Points, in no order, along strands that fork and pass close to each other.
(in the rows, 100 means zero)
Points whose rows are less than 133 apart are linked; no others are. Some points are linked to none.
j_413: [ 96  96  64 118  80  94 104 116 120 110 104  73 121 102  95  79  96 103
  90 111 108 122  74 108 111  74 103  72  85  98 145 113  84  61 115 109
  61 125  99 107  86  83 116  66  97 105  88  90 112  92 135  85 125  92
  99 123 102 112  98  65 137]
j_790: [101  85 133  86 101 113 103  89  97 128  86 121 106 105 120  81 133 113
  79 114  83  90 122  94 120 116 106 103  80  93 119 108 113 126 114  91
 128  76  55 132  92 130 110  88 113  90 137  92 119 105 107  80 104 116
  89 109 103 101  95  92  48]
j_309: [ 62  88  85 101  89  95  97 109  88 113  86 118 103 112 102  90  76 100
 102 121  85  76  65 111  83 100 110 112 120  94 122  91  63  59 140 112
  90  97 135  88 105 105  99  87  95  89  83  95 102  95 138  92 119  83
 122  98  90 128 102  98 122]
j_807: [125 109 116 107 111  99 116 104 105 123 126 102 105 128  78 126  89 118
 108 123  91  94 113  78  94 128 119 126 101 107  73  91  51 110 114  89
  99 123 114  90 100 100  54 100  70 102  74 115 101 106  92  93  97  84
  88  98  79 128  80 124  83]
j_833: [105 114 115  52 117 124  88  87  89 115  93 130  89  88 127  90 133  79
  81 124 112 127 125 113 107 114  75  70 114 140  91  94 134 113  89 117
 114 103  63  97 107 119 106 123  85  76 115  85 137 109  76  86 100 124
 113  98 111  68  80 103  67]
j_561: [128 139 105 100  81  97 146  81 114 133 117  74 104 106 111 110  90  86
  94  84  82 110  87  78  92  91 116  90  93 119 101 101  85 134 128  96
 102 102 114  85 116 110  62  68  98  99  65 103 135 105 105 112 156  95
 101  98 102 134 103 108  86]
j_802: [ 86 109  94  86  98 114  90  99 107 100  88  96  81  90  99 106 101 131
  87 100 114 112 112 131 108  82  88 106  73 124  74 101  96 111  88 110
 125  73 113  95  76 105  78  83 113  98  37 106 158  93 108 129 144  84
  99 111 102 105  91 105  59]
j_637: [ 88 106  85 115 113 100  92 111 104 120 109 112 106 103  73 112  96  85
 130  84 132 129 116 118 102  95 110  78  94  96  43 108 107 118  68  97
 110  85 122  74  97  94  80 123  94 125  86 114  68 110  83 129  74 105
  96 101 108 113  76  83 103]
j_565: [ 81  86 109 122  79  86  96 101  95  90 101 108 111  87 110  92 113  87
  82 103  98  90  79  86 116  92 122 108 105  88 143 112  80  94 136 100
  99 104 104 109 109 115 123  57 114  92 121  81  74  96 117 103 111 115
 138 132 100  97 116  84 122]
j_62: [ 90  88  61 113 124  92  98  65  97 113  89 106 108  78  87  93  97 100
  96  88 133 106  79 113  98  70 104  96 116 130  89 103  96  91  95 135
 114  93 102  76  93  70 111  75  93 123  81 109  61 132 137 121 107  69
 110 103  87  78 103 111 134]
j_217: [135  99  79  96  95 115 122 110 118  81 113 113 105 140  88  83  69  97
 130 110  81  76 102  99  96 119 107 116  95 104 118  78  78  77  93  88
  88 141 103 117 114  84  83 125  68  93  99 104  87  96 100  84  64  99
  95 100 100 141  82  66 112]
j_731: [ 92 104 129  79 102  98 102  89  93 127  95 130  97 104 128  79 124  82
  80  92  87 102 101 109 119 121  81 107  87  87 122 106 107 120 116  85
 127  88  59 138  95 130  91 104  93  89 123  99 111 128 103  74 119 114
 116 107 114  87 120 103  58]
j_573: [109  84  96  99  96  80 124  90  94  82  93 100 100 104 108  86 102  92
 119  63 107 109 110 110  99 117  98  88 122 102  92 110 129 125  90  68
 110 117 110 118  97 109  99 148 109 113 113 106  66  92  67 111  70 126
  98 105 124  94 107  91 111]
j_700: [104  99  57 133  94  75 102 109 122  91 131 100 130 104  93  96  97  64
 134  91 101 125  88 120 117  83 109  56  75 107 103  91 109  76  94 116
  97  76  86  94  96  64 107  91 105 126  89  97  73 101 124  83  98  83
 114  76 103 139 114  71 139]
j_19: [101 125 124  91  98 124  94  88 125 101  79  80  99  92  93 118 123  84
  68 128 101  87  99 113 101  98  68 118 103 104  80 116 120 119 125 103
 127  96 100  85  98 123 115 103 107  69 109  96 116 112 123  88 134  80
  80  61  72  70  83 119  91]
j_600: [112  85 125  72 117 142  66  86 110 111  56  84  78  94 108 117 123 134
  81 137  95  57 115  77  84 108 101 116 107 110 103 111 134 112  97 124
 138 101 101 113  72 121 124 110 115  90 110 111 124  92  97  94 104 104
  42 103  88  99  85 122  56]
j_22: [ 76  68 112  71 125  93 101  87  92  96  87 104  83  84 134  82 124 117
  61 117  90  76 101 123 101  98  81 107 124 107 113 108 114 107 124  81
  96  86  96 109  98 120 112  76 134  68 126  84 107 106 109 102 115 118
 129 102  88  48 117 111  90]
j_763: [ 78  86  69  79 115 104  90 102  96  73  84 125  96  91 109  78  88  85
  85  64 103 110 107 115 117  72  61  75 125 102 108 102 130  86  74 111
 101  79  74 126  83  90 117 104 115  88 110  97  90  88  77 101  62 115
 135 104 132  61 101  78 108]
j_827: [110  79 133 100  87  84 101 132  93  81 119  86 120  73 106  88 113 114
 105  77 115 121 100  95 100 132 123  85 100  94 125  84 102 127  81  66
  99 100  82 111  83  83  96  96  95 117 128  86  95  98  91 123 120 110
 106 123 106 117 130  90 107]
j_819: [111  89 109  90 106 104 102 114  94  99  97 130 109 128  93  90  62 106
 117 109  82  62  99 101  77 128 116 131 102  81 133  67  59  94 105  99
 101 138 111 109 101  82  96 132  56  84  97  91 102  91 128  80  89 106
  94 108  88 139  95  99 100]
j_830: [123 114  90 111  96  83 128  92 129 115 119 143 109  95  81 107 102  54
 116  81 101 109 111 124 131  87 111  73 120  77 103  67  87 125 100  90
  85  61  96  86  96  94  87  95  85 111  98 106  85 105 109  89 115 103
 141 118 129  99  81 115 112]
j_471: [132  73  85 108  69  89 136 107  99  82 108  74 109 107  62 111  90  75
 134  98  75  90  77  71  83  90 115 112 103  95 116 104 114 101 112 106
  98 113 126  85 140  90 105 130  85 106 112  68  74  93  82  93 104 122
 111  98  71 140 121  93 126]
j_910: [104 119 124  92 103 130  90 100  86 106 106  83  83  99  96 113 112 100
 101  94 129 114 119  69  76 122 105  65 106 106  61 118 112 144  74  96
 116 120 104 113  92 105 101 131 101  94 101 105  78 122  66 123  71 114
  44 108 129  83  79  80  92]
j_560: [114 132 102 103 122  85 115 120  93 114 125  84  98 118 104 119  72  93
 139  61  87  96 117  73 120 128 109  76  97 112  77  81 101  76 103  71
  82 123 115  93 120  92  59 102 112 108  86 119  84 105  66 108  76  95
 100  97 111 132  97  82 107]
j_728: [ 81  76  81 107 122  94  97  83  86  99  65 100  94  73 110  73 111 104
  79  78 131 100  78 126 120  58 100  90 108 107 123 104 100  99 103 110
 125  63  88  87  71 106 120  68 127  94  77 103 124  98 140 115 132 105
 130 112  84  85 102 118  83]
j_727: [ 92 108 108  95 101 106  80  98 101 120  98  93 101  99  83 127 100 103
 124 102 131 115 114  91  79 112 102  80 104 102  36  98 104 128  71  91
 107 106 119  90  97  94  85 130  89 104  95 105  67 120  65 133  81  88
  64 114 101  91  88  92 111]
j_744: [ 76 112 109 104  90 124  88 119  96 103  74  94  79 109 116  98 109 115
  75 124 105 100 107 126 103  80  94 101  67 105  87 109  91 102  97 105
 118  67 126  92  95 124  85  78 138  81  50  96 166  82 124 118 134 104
  97  99 100 113  80  93  55]
j_974: [ 91 115  94 103  93  96  82 102 102  91 106 147 110  78 101 114 112  77
  91 102 115 113 104 114 139  86 102  99 112 104  84  75  85 110  96 114
  88  82 100  67 107  99 102  75  99  99 119  96  89  99 107 105 100 103
 144 121 116  83  66 106 110]
j_627: [145 128 122  83 132  99  89  94 107 114 100  86  88 136  99 123 121  97
 123 111  71  90 120  66  89 109  76 135 102  98  87 113 116 114  89 106
 128 124 107 111 100 128  86 145 108  96 105 103  84 104  84  71  84 101
  80  70 108 101  90 111  80]
j_70: [ 91  77  93 116  96 101 108  79  77 109  75  59  77  99 115 113  89 122
  98  86  89  89  91  93  65  86  96 113 124  90  94 123 100 101 105 104
 109 110 104  86 100 122 132 119  96  87 105 108 112 110  89 107 107  93
  85 110  84 103 115 136 104]
j_885: [ 93 122  97 102 102 115 109 109 105 108  85  68  82 120  97 109  47 127
 117 101  93  81  96  83  62 103 122 109  88  74  97 118  68 104  89 118
 105 130 107 104 107  86  86 102  75 107  80 113 132 100 125 109  84  98
  62 132  87 119  84 113  76]
j_510: [ 75  99  81 131  88 115  86 106 117  99  70  63 107 102 110  78 106 118
  85 111 114 101  89  99 103  72 108  82  91  74 135 134 106  66 103 108
  61 118  80 104  84 102 137  69 116  90  89  99 117  96 125  90 111  80
  92 104  92  75 106  81 116]
j_499: [103  79 105 108  99  90 123 103  94  94 101 117 104  78  96 102 114  93
 124  64 114 121 117 105 103 125 123  88 118  91 112  98 110 133  75  50
 108 102  96 108 102  96 103 134  99 129 147  92  76 110  80 119  79 128
  98 117 124  79 118  97 101]
j_93: [108  77  92  88  96  78 115 107 104  65  96  96 111 111 112  74  88  84
 107  77  92  90  89 121  98 110  79  94  98  96  99 109 125  88  86  76
  96  95 110 134 108 116 107 137 107 113 108  97  63  82  72 104  77 114
 120  92 129 115 127  60 118]
j_654: [ 86 118  94  89  76 105 126  94 116 111  96 109  88  93 104  92 120  79
  70  94  99 114 117 116 127  61  94  82 101  70  86 126 117  90  96 111
 100  89  66  97 110 107 128  92 106  81 145 116  76 107 110  98  92 120
 108  96 110  64  81  94  93]
j_109: [108 101 118  88 103 117  88 101  93 104 106  62  88 112  94 110 122 107
  81  94  81  95 124  49  84 100 103  65  88  79  77 120 137 123  80 117
 109 113  71 116 115 116 110 115 131  77 129  96  91 109  66  93  69 114
  59  99 119  78  81  78  84]
j_79: [100  79 109 118  99  70  83 130  92  75 124 106 123  74 104  85 121  90
 112  75 122 131  92 112 104 105 107  64  87  87 122  93 116 106  82  77
  79  88  73 113  87  53 110  93 107 114 133  95  84  96 113  93  97 120
 118  93 110  98 145  70 123]
j_275: [129 139 134  71 123 116  99  97 109 119 108  75  76 123 100 106 133 103
  98  92  79  93 119  61 105 106  85  98  81  91  88 132 131 112  93 123
 124 121  65 122 109 126  91 108 131  95 120 104  97 117  90  73  80 116
  78  82 115  75  99  95  71]
j_594: [ 91 117 106  80 132 118  86 104  81  98 110  82  84  86 114  93 102 108
  81  88 132 147 121  85  95  94  76  45  87 104  79 113 135 121  57 119
  92  98  64  96  72  97 104  95 116  93  95  95 137  97  88 110  79 117
  92  98 125  48  74  95  78]
j_884: [107 121 109  70 113 102  95 100  97 109 100 150  94  95 118  85 120  64
  89  89  99 124 123 103 130 115  73  84 108  94  88  86 134 114  87 103
  91  83  56 108 112 117  81 115  94  95 111  92 122 117  74  89 112 116
 119 110 124  82 103 104  73]
j_108: [ 94 151 127  97 105  86  86 113  95  94 138 113 107 109 135 116 116  83
 122  84  96 131 126  84 113 100  72  80  67  67  66  82 125 101  88  82
  80  94  70 102 105  89 101  90 121 114 101 115  91 101  94  93  88 106
 107  75 127  75  98 103  89]
j_103: [110 118 109 106  81  96 128  74 126 137  89 100 125 102 112 119  95  80
  92 109  86 101 101 104  82  97 109 107  94 124  82  88  89 135 132 103
 111  89 119  76 109 114  77  87  94  81  68 106 140 113  97 105 158  73
  97  85  86 121 101 108  80]
j_247: [109  81 111 100  94  74  77 114  81  75 109 124 103 102  94 127 102 102
 112 126  99  92 111  99  85 126  93 129 114 113  90  90 106  97  91  76
 108 110 105  86 109 105 103 116  95 107 125  89  77  99  72 120  78  86
  85  75  92 102  99 101 127]
j_542: [ 84  81  74 119 114  99  91  95 119 118 113 109 103  90  72 114  84 114
 126 106 107 118  84 108  94 102 117 129 101 124  88 114  67  70 105 101
  83 110 119  76 125  70  97 109  68 140  90 103  62 114  69 113  66  86
  90 116  85 113 130 101 140]
j_380: [101 116  87  98 116  92  78 100 100  83 102 134 114  94  97  92 103 105
  78  93 138 131 107 110 138  95  91  80 117 117  71  68  98 107  68 121
  95  81  80  83  77  82 101  72  93  98 105  90 108  89 107 108 107  99
 131 118 120  82  74 112  87]
j_502: [ 89 107 100 121  73  89 103  98  95  94 118 131 116  79  92 116 106  71
  70 102 110 105  96  87 142  76 121 111  87  84 114  83  90 103 112 105
  92  83  94  67 127 104 107  59 123  90 118  73  78 106 102 100  96 109
 143 120 101  85  80  91 119]
j_945: [106 113 107  96  92 101 111  75 129 112  96 115 121 105 108 118 117  76
  84 102  96  98 101 121  98  92  74 113 112  98  76  94  98 129 125 106
 109  84 107  83 108 133  97  99  98  76  83  96 114 117 115  86 141  81
 106  87  94  94  83 104  97]
j_708: [102 108  88  87  83  75  94 122  88  94 117 100  98 117 106  90  67  98
  97  77  77 112  82 111 117  98  93  76 102  94 100  84  86  56 109 116
  66  96  94 103 120  89  73  94  96  81  83 104 108  95  88  77 115  89
 127 102 102 126 123  69 120]
j_966: [ 64  99 108 128 105 100  83  85  72 128  66  95  72  89 126 120  83 113
  95 131  79  77  81  85  71  97 100 140  99  97 102 117  81 100 119  98
  97 100 131  75 100 112 124  86 116 100  72  90 121  89 139 134 115  76
  41  66  53 105  95 145  86]
j_811: [110  72  70 137  97  89 129  93 129 109 136 120 113  88  64 109  93  85
 117 104 110  95 107 113  92 123 129 125 107 127 110  77  67  83 112  74
  95  95 137  83 114  91  87 104  77 142 104 100  83 102  79 117  77 103
 121  93  87 111 118 121 144]
j_14: [137  71 112 102  90  68 106 116  94  97 112 123 109 103  78 138  85  84
 118  97  62  94 110 101  88 134  99 130 125  91 106  71 104 110 110  68
  96  89 112  91 115 106  89 116  92 107 130  86  86 102  87  95 127  93
 102  57  84 112 122 126 124]
j_253: [121  69  73 120  73  93 120 102 121  80 133 126 118 107  72 112 101  77
 105 107 106  71 108  99 106 121 116 113 102 130 133  66  74  66 117  67
  96 101 132  90 128  95  74  94  92 111 117  92  87  96  69  92  85 102
 131  91  99 117  92 113 128]
j_566: [ 89 131 109  94 109 115  98 103 120  92  93  40  73  86  97 116 100 124
  94 101 118  82  97 104  62 105  81  97  85  95  83 129 110 122  82 104
 109 105 112  96  97 113  87 122 115  76  70 119 128 109  95 105 101  97
  77  99 116  65  89 118  77]
j_702: [ 85 113 102  67 133 135  91  89 100 110  91  90  72  78 124  89 124 104
  70 120 125 127 126 102 115 101  68  56 105 129  94 100 132 115  74 124
 103  97  72  90  91 109 106 110 108  70 106  88 157  95  75  96  90 131
 109 104 105  45  81  98  66]
j_895: [125 105  91 112  68  97 142 126  92  92 127  65 107 113  70  88  81  63
 139  80  86 110  73  73  99 108 127  96  68  81 128 102 115  92 108  91
  84 118 105  91 142  75  89 125  93 106 108  72  79  98 108  80  99 139
 107  84  79 152 109  93 129]
j_233: [118 110  68 107 105 122 126 118 119 105 116  92 105 127  86  85  55  99
 148 100  99 113  88 117  93 104 103  97  87 112 116 108  79  75  84  96
  61 149 107 112 103  75  94 130  71 119  88 109  87 100 104 100  74  96
  84 107 100 147  94  67 120]
j_153: [131 124 124  71 113  98 129  90  97  92  91  66  92  93 107  97  91 139
 116  99  87  86  98  69  87 127 112 135 104 119 107  80 102 117 102  92
 104 133  90 124  88 117  94 110  99 105  73  99 113  93 118 105 110 100
  94 116 113 121  90 113  80]
j_613: [122  73  76 104  72  99 101 114 115  66 126 125 114 130  70  93  99  86
 104 117  90  77 106  82 119 126 108 113  96 115 130  56  81  80 107  69
  90 100 115 126 124  93  77 108  94  88 108  98  91  81  78  78  83  94
 122  92 111 126  83  82 116]
j_209: [ 92 134 120  78 112 129 101  90 132  97  79  55  78  93  99 118 114 102
  75 114 122  89 118 117  89 108  78 103  94 101  89 137 113 115  99 102
 139 103  96  90  95 126  98 135 114  66  98 111 128 116 103  86 113 102
  76  82  98  59  90 115  68]
j_258: [132  74  92 119  80  99 107 106  88  83  85  71  98 113  69 102 103 104
 115  82  77  86  75  60  84  75 121 121 123  86 138 112 120 102 115 109
  96 115 106 104 131  93 127 117  93  87 129  81  68 107  90  76 109 132
  98 105  68 115 117 116 104]
j_17: [ 68  78 122 107  99 118  80  71  76 108  73  98  61  79 131 117 117 106
  95 110  87  78  96  99  91  86 106 138  97 126  85 112 121  88 105  75
 114  80 113  74  91 123 135  87 139  95  60 110 123 103 112 146 116  90
  63  93  56 101  97 134  69]
j_382: [ 93  81  53 102 107 103  70 113 105  60 107 125 103 115 101  73  86  91
  90  83 118 108 106 126 137  85  77  93 109 126 114  79 105  87  78 119
  95 103  97 112  84  71 121 113 122 111  98 100  86  89  94 100  65  82
 112 100 133  77 109  66 113]
j_936: [ 90  88  71  96  93 108  69  95 109  71 102 116 105 117  92  87 102 113
 107 111 123  91 107 134 119 103  82 100 111 129  83  84  76  84  86 116
  93 112 127 111  98  92 106 108  92 108 101 105  91  81  89 101  63  71
 101  98 127  82  96  80 128]
j_272: [123 134 123 102  96 101 141  99  89 111 122  56  92  98 101  91  79 104
 116  77  84 101  96  73 104 111 120 107  82 109 111  90  81 124 122  86
  99 127 103 106  87 107  94  75  77 127  76 114 119  86 124 108 133 108
 116  99 107 131  95 115  93]
j_479: [ 68  93  76 102 113 101  75  90  87  83  87 107 103  81 110  83  95 117
  77 107 127  88  78 121 129  80  93 109 102 126 114  82  87  84 123 116
 104  80 130  95  69  95 114  63 126  97  73  78 126  77 124 108 106  78
 124 132 100  82 101 113 103]
j_539: [ 91 136 120  92 127  98  77 109  74  91 129  94 111 101 131  93 109 106
 117  84 118 146 119  79  97 103  71  57  82  92  74 107 125 114  74  94
  81 109  68 114  82  85 111  94 124 110  98 110 102  96  99  98  62  98
  86  80 128  78  96  86  94]
j_65: [ 61 105 122  85  98 119  81 109  85  87  81  89  86  91 120 105 103 116
  72 143 110  65  90 108 113  95  79 118  84 110  80  89 107  84 113 106
 109  70 125  77  95 135 105  78 150  71  81  63 157  80 107 102 121 101
 102  87  89  94  83 124  72]
j_351: [111  72 130 101  78  84 113 112  78  96 108  74  98  70 105  89 125 107
  87  80  76  98  93  75  96 111 127  86 106  80 122 111 114 123 106  92
 101  96  89 113  94 108 105  92  91 103 130  91 114  81  89 121 140 125
 109 129 103 112 148 101  90]
j_297: [ 74 112 106 112 108 126  73 115 100  90  87  62  77  89  96  94 106 142
  97  99 139  79  93 109  80  78  87  79  89  74 103 130 106  94  73 129
 101  98  98 108  78 107  82 110 115  79  84 111 131 105  92 104  61  96
  88 105 114  69  91  92 105]
j_871: [ 67  94 107 119 108 101  82 104  81 110  67 109  84  98 124 105  71 118
 110 134  90  69  63  99  71 111 103 140 121  97 116 100  79  65 121 102
  89 112 121  86  91 100 122  83  97 100  81  87 112  91 138 120 100  88
  74  90  58 106  99 128 109]
j_186: [111  99 139  73 102 117  89  88  85 113  83  99 104 109 118 101 124 136
  88 132  89  76 116  87  91 125 116  97  89 102 126 104 117 128  93 109
 130 100  64 121  74 131 106  97 114 110 113  98 138  83  99  97  87 105
  69 103 112 111  80 102  57]
j_464: [ 92 136 100  87  66  95 143  87 125 113 111 115 115  99  94  97 108  70
  78  93  83 121 107  98 140  73  89  95  81  57  92 101 117 107 110 108
  98  86  59 126 116 107 113  88 114  86 126 102  74  95 113  88 106 125
  94 113 105  66  97  94  97]
j_842: [117  94  96 115  58  78 136 111  98  82 141 105 120 104  94  84  96  64
 117  74  72  93 109  88 127  96  97 103  65  61 118  74 104  93  93  67
 100  89  97 145 128  97  78  92  92 134 124  82  78  88  77  93  99 129
 116  95 121 104 136  93 117]
j_386: [137 114 111 128 113 107 120 106 118 118 130  95 108 119  80 117 118  91
 111  96  90 110 125  81 114 122 118 121  83  81  98  85  76 133 101  78
 114 113  97  89 106 109  70 114  84 127 107 113  87 110  93  85 104  90
 103 102  98 114  74 122  81]
j_151: [116 125 104 103  79  85 141  85  93 104 137 109 115 101 104  86 108  61
 102  57  66 103  96  96 139 101  81  83  87  55 106  80 105 110 117 100
  86  86  87 136 112 103  97  85 106 127 106 100  86  85  98  85 117 122
 111 109 123  80 133 102 119]
j_324: [100  79  80 103  92  95  82 113 100  93 119 135 102 117  78 101  73 116
 105 109 118 108 102 122 113 132 121 100 121 133 123  72  57  37 117  93
  72  90 115 109 101  56  83  99  51 101  97 136 102 104  88  75 113  69
 105 105  96 134  97  86 105]
j_615: [115  80 120  90 121  91  79 103  86 114  77 129 104 125 103 102  73 130
 109 130  84  77 100  76  67 128 113 150 118  75 117  75  74 100 105 106
 105 115  99 112  86  96 102 139  68  95  86  99 114  84 120  84  84 104
  66 106  84 139 104 121  92]
j_959: [ 73 104 126  72 114 125  93  76  99  96  79 119  80  65 135 101 131  77
  59 127  97  90 100 123 109  99  64 116 120 108 104 114 125  97 114  96
 117  85  88  82  89 113 123  84 131  61 127  97  98 110 116  91 120 101
 112  77  69  56  86 130  79]
j_145: [117  99  63  99  88 108 125 111 113 111 128  92 116 107  81  74  80  96
 112 112 106 117  62 107 103  92 127  66  90 127 135 100  82  64 115 105
  61 138 115 101  78  71  99 110  61 105  98  99 100  98 120  87 113 104
  99 114  94 136 111  67 121]
j_892: [114  82 120 107 110 113  68  88  81  95  97 115 100 103  93 138 111 128
  97 138  97  80 110  88  91 112  93 145 126  99  88  99  88 106  92 110
 105 126 120  97  97  99 120 116  87 102 124 111  75  84  82 108  43  81
  65  78  81  86 103 112 126]
j_611: [ 99  90 126  97 108 130  58  75  82 111  76  96  89  97 111 131 117 128
  72 135 100  63 106  85  80 110 114 131 107 103  86 110  95 105 108 126
 120 115 117  91  87 103 113  96 107  93 114 110  85 100 107 109  69  98
  59  93  79  84  88 121  94]
j_460: [110 119 117  90 111  68 109 119  82  98 106  76  98 107 114 106  68 106
 117  63  85 111  95  97 100 111 104  73 101  97  85  89  96  71  97  91
  83 112  89  94 112  95  68 103 101  94  94 116 103  97  82  99 105  84
 102 107 102 132 114  79 119]
j_958: [117  73 122  99 108  88 105  91 104 106  95 112 109  93  69 131 103  92
 105  97  78  91 106  96  96 116  90 151 124  91 121 102 110 141 134  88
 107  91 110 101  84 108 116 112 100  97 133  90  71 105 105  81 130  98
  85  71  77  78 118 138  99]
j_131: [129  83 114 112 104  92  98  87 104  91  82  84  95 108  59 130 106 112
 112 102  82 108  92  71  75  88 114 145 115  99 128 111 117 124 133 107
  94  95 122  84  99  97 135 109  93  84 117  95  65 104  92  65 122 101
  81  87  69  95 106 151  92]
j_139: [ 81  96  91 115 108  94  85  96 102 116  96  96  98  99  85 117  89 128
 102 123 106 114  72 105  68  90 113 123 111 115  62 124  63  84  97 116
  87 115 122  74 117  82  93  97  73 118  93 112  88 109  98 122  94  69
  73 103  74 109 108 101 121]
j_768: [ 70  94  86  99  84  80  79 130  87 104  89 125  97 115 116  75  92 107
  85 113  83 101  87 119 103  85  96 102 103  88  92  93  74  57 113 118
  85  83  99 108 126 111  90  75 113  79  94  94 117  95 108  84 116  86
 130  96 110 122 112  76 115]
j_87: [ 80  49 109  86 126  93 101  91  91 102  78  88  72  73 129  65 128 111
  68  82 104  86  93 117  85  85  99  91 132 106 122 126 118 107 109  82
 105  78  98 102  83 108 110  76 117  84 105 106 115 108 109 109 135 117
 139 104  83  70 136 105  93]
j_981: [ 91 105  59 134 107  86 106 104 114 105 122  97 119 105  70 106  90  71
 128  82 116 129 100 110  89  81 118  58  89 104  70 117  90 100  94 105
 103  94 118  83 111  79  80  86  94 124  80 114  72 117 103 117  91  89
  95 101 107 114  87  70 122]
j_630: [ 97 121 110  72 117  97  75  95  95  94  99 116 101  90 107  90 107 130
  84 108 134 123 114 128 119  98  85  94  97 141  56  77  93 101  76 113
 114  75  91  92  71  91  92  80  91 105  69 101 133  92  98 126 125  81
 108 110 105  90  89 108  70]
j_221: [ 74  92  87 103  95 121  92  97  85 101  87 128  80  94 105  86 110  96
  90  92 105 108 107 117  96  69  90  95 107 100  96 128 123  88  78 123
 111  94  74  84  97 109 125  98  94 109 122 110  64  95  87 110  56 112
 132  88 111  75  78  81 104]
j_996: [ 85  99  69  88  94  76 111  90 118  68  90 110 124  97 103  86  86  65
 102 103  96  90  84 126  94  81  69  90 103 112  69  96 130  81  93  96
 100  62 120  89 113 113 119  97 105 122  92  86  63  78  83 105  86  92
 127  87 114  98 101  71 126]
j_624: [ 98 116  79 106  73 101 121 113 102 108  77  67 102 123  92 108  54 105
 114 104  85 103  94  80  52  88 132  89  93 102 105 124  60  82 106 115
  98 137 120  86 117  78  76  83  62  84  84 104 125 115 128 109 110  96
  76 119  68 131  93  90  90]
j_421: [125 124  94 125  96 106 144  96 131 126 129 119 115  99  85 110 111  53
 129  81 101 114 127 112 132 109 112  93  96  71  89  78  97 127 100  77
 103  91  92  90 115 113  83 105  91 122 107 105  83 116 105  85 105 111
 131  99 118 104  80 109  86]
j_625: [109  98  81 105  76  82 114 113 115  70 106 104 114 114 100  58  80  58
 106  83  78  96  88 106 120 105  86  91  55  98 121  86 109  83  89  77
  80  91 112 146 128  91  89 112  96 140 104  94  68  80  69  96  95 110
 122 104 129 123 131  68 106]
j_123: [ 64  89  86 123  85 124  77 105 107  96  77  59  81  97 100  79  94 119
  87  89 106  91  94  96  77  62 102  74  99  80 114 154 108  70  85 110
  82 107  70  95  92 108 124  73 110  82  93 103 118 121  90  97  88  95
  91 100  98  80 101  76 114]
j_486: [ 71 110  78 123 114  85  86  62  91 111 100 119 107  72 106 113 106 101
 103 115 100 119  90 124  87  80  92 114 116 116  81 122  74  90 114 122
  89  98 130  69 100  87 109  78  87 121  85 119  79 121 130 128 107  69
  96  76  76  88 113 129 136]
j_304: [110  59 120 105  79  90 104 113  91  91  91  85 113  96  87  96 111 102
  79  98  78  68  69  66  95 101 130 113 111  81 140 103 101 113 128  92
 112 114 110 117 106 115 108  85 100  81 123  82  86  91 106  96 127 126
 121 123  94 104 132 101 110]
j_877: [ 81  82 102 112 124 118  83  80  86 102  66  77  72  72  95  84 112 162
  86  93 144  95 103 126  94  66  89  87  77  93 109 144 116 103  66 104
 119  73  81 104  79 105  93  97 120 105  75 113 146 119  97 113  86  99
  89 102  95  79  91 111  61]
j_119: [106 101 104  94 130 113 107  93  98 125  69  91 100 114 100 116  66 140
 101 123  92  76  96  74  76 109 118 145 105  74  91 103  75 121  98 118
 100 109 117 115  89  76 102 122  73 110  69 103 133  90 122 102  79 100
  54 118  74 120  97 133  81]
j_104: [104  97  95 115 100  75  92 108  98  75 127 104 136  89 110 105 120  74
 127  89 102 128  89 111 100  82  86  65  79  76 100  84 126  98  92 105
  99  86  73 115  74  61 122 101 106 117  95 113  75  97 137  81  98 102
 128  84 110 111 121  91 127]
j_531: [112 109 110  67 102  86 103 109  83  88  89  89  93 101 123  95  86 143
 106  96 105 102  93  90  88 123  97  99  99 104  85  84  93  94  89  96
  95 125  81 110  84 104  86 111 103  97  85 114 118  94  88 111  96  75
  86 121 115 120 104  95 104]
j_484: [ 90  90  77  95  95 101  59 107 101  89 124 138 102 120  90  86  85 114
  99 116 117  95 120 126 117 117 110 108 117 137  96  83  67  49 102 114
  80  84 129  97 108  61  86 102  83 104 102 117  79  90  96  76  95  58
 106  92 104 119  87  95 113]

A fork is a point with three links, a tip a point with one. Leave the first point through the second and follow the links. Name the first fork or tip that comes.
j_79, j_104 => j_627
j_108, j_539 => j_258
j_625, j_842 => j_324
j_186, j_790 => j_108
j_324, j_484 => j_93
j_217, j_233 => j_297
j_62, j_486 => j_217

A fork is a point with three links. Follow the links from the first point to the second and name the forks in between, in order.
j_763, j_910 => j_93 > j_827
j_819, j_959 => j_217 > j_297 > j_19
j_600, j_802 => j_258 > j_304 > j_974
j_768, j_145 => j_460 > j_19 > j_297
j_421, j_14 => j_974 > j_304 > j_258
j_119, j_139 => j_217
j_573, j_380 => j_827 > j_304 > j_974
j_351, j_637 => j_827
j_93, j_131 => j_827 > j_304 > j_258
j_566, j_272 => j_19

Follow the links from the first point to the second, and from the first to the third. Name the last point that the two ways share.
j_807, j_802, j_895 => j_974
j_819, j_531, j_728 => j_19
j_22, j_309, j_615 => j_19
j_637, j_895, j_65 => j_304
j_79, j_65, j_14 => j_304
j_627, j_14, j_895 => j_258
j_884, j_981, j_93 => j_827
j_625, j_186, j_627 => j_827
j_615, j_566, j_139 => j_217
